Points on a hilly landscape, in no order, each with its height.
From any point a ball takes the steepest step (drop divided by distance) to one of its 6 nearest points. It stops when none of these is lower. Distance is the straight distance between rows; heights are no part of it.
Zela height 305: [-16,  -8,   0,   0, -14, -11, -16,  -9]
bon height 263: [ -5, -23,  21,  22,  -1,   7, -14,  -1]
rogu height 251: [ -8, -28,  19,  23,   0,   7, -17,  -2]
duvif height 142: [  4,  15, -17, -17,   6,  -1,  17,   2]
Keka height 291: [-29,  -3, -23,  -3,  11,  -4, -13,  -8]
bonor height 269: [-13,  19, -22, -13,  19,   4,  -1,  -1]
Mefuv height 330: [ -8,  31, -24, -15,  19,   8,  -4,  -1]
segeg height 299: [ -3,   7, -15, -12,  -2,  -7,   7,  -2]
sasos height 161: [  8, -19,  21,  20,  -1,   7,   1,   4]
Logi height 281: [ 19, -17,  24,  17,   2,   4,  23,   6]
kaga height 256: [ -7,   4, -18, -10,   3, -10,   7,  -2]
Pul height 356: [  7,  10, -10, -17,  -7,  -9,  14,   0]
Zaz height 261: [ -4, -12,  12,   9,  -9,   0, -19,   0]
Likav height 357: [-29,  16, -25,  -5,  21,  10, -18,  -2]
Tep height 124: [  4,  28, -22, -21,  17,   6,  15,   2]
zeti height 286: [-10,  -2, -11,  -9,  -5,  -9,  -2,  -7]
ziro height 410: [ 18,  18,  -6, -24,  -7,  -5,  22,   2]
lufom height 782: [27,  5, 22,  4, -1,  7, 15,  7]
Zif height 115: [ -9, -18,  15,  15, -10,   4, -27,  -2]
sefas height 218: [-15,   0, -23,  -8,   7,  -7,  -2,  -4]
Mubom height 262: [-17, -13,   1,   5, -13,  -3, -25,  -5]
risas height 283: [-24,  17, -23,  -7,  18,   4, -10,  -2]
ses height 149: [  7, -29,  21,  22,   0,   4,   7,   4]
Raz height 428: [ 23,  10,  13,  -8, -12,  -1,  11,   6]
ril height 373: [ -5,  20, -20, -10,  15,   4,   8,   2]
feb height 98: [ 13,  20, -17, -25,   5,   1,  24,   2]
Gali height 318: [  2,  -8,  13,  11,  -9,   0, -12,  -1]
tomi height 434: [ 20, -11,  23,  12,   2,   4,  17,   3]
vevi height 354: [10, -2, 16,  7, -8, -1, -6,  1]
tumu height 503: [18, -1, 17, 11, -4,  1,  3,  1]
mimit height 150: [  1,   0,   7,   4, -16,  -2,  -8,  -4]
buso height 151: [-14,   7, -19,  -7,  12,  -3,  -2,  -2]
ton height 273: [ 12, -13,  22,  16,   0,   5,   1,   4]
Gitu height 293: [  8,   6,   4,  -7, -14,  -5,   1,   4]
sud height 345: [ 17,  13,   4,  -9, -15,  -6,   9,   0]
Rosu height 216: [ 13, -20,  21,  17,   1,   1,  13,   6]
Kag height 245: [-17,  16, -22,  -7,  18,   3,  -4,   0]
mib height 297: [  9,   2,  13,   0, -14,  -3,  -3,   1]
sepo height 211: [ -7, -35,  16,  25,   3,   6,  -8,   3]
buda height 280: [-21,  -8, -15,  -3,  -3,  -9, -10,  -8]
Luv height 152: [ 32, -18,  24,   7,  -1,   0,  36,  10]
tes height 274: [ -5,  -7,   6,   5, -12,  -4, -19,  -2]
gog height 446: [ 31,  17,  13, -10, -13,   0,  15,   4]
soki height 259: [  1,   5,   0,  -6, -13,  -6,  -5,   0]
Lun height 298: [-18, -10, -11,   0, -10, -10, -18,  -8]
Zavis height 332: [-21,  22, -22,  -7,  18,   5, -17,  -3]
gavag height 178: [  2, -30,  20,  22,  -1,   5,   1,   2]
gabuv height 422: [ -1,  28, -21, -15,  17,   8,  11,   1]

Two balls start at each pair of points below. Name the first point that both come to, or write -.
tomi, Raz -> -
segeg, Lun -> -
gabuv, Pul -> feb

Where does a ball stop that starts at each point below?
gog -> mimit
zeti -> buso
tumu -> ses
ril -> feb

Call two points neighbours if one is among the 6 nearest of the other. Go from one point of each pair to the other, from neighbour to neighbour, staying as low as possible. Name the highest point that can't be avoided.
mimit, Zif -> Zaz
buso, Zif -> buda
feb, buso -> kaga
Zif, ses -> sepo
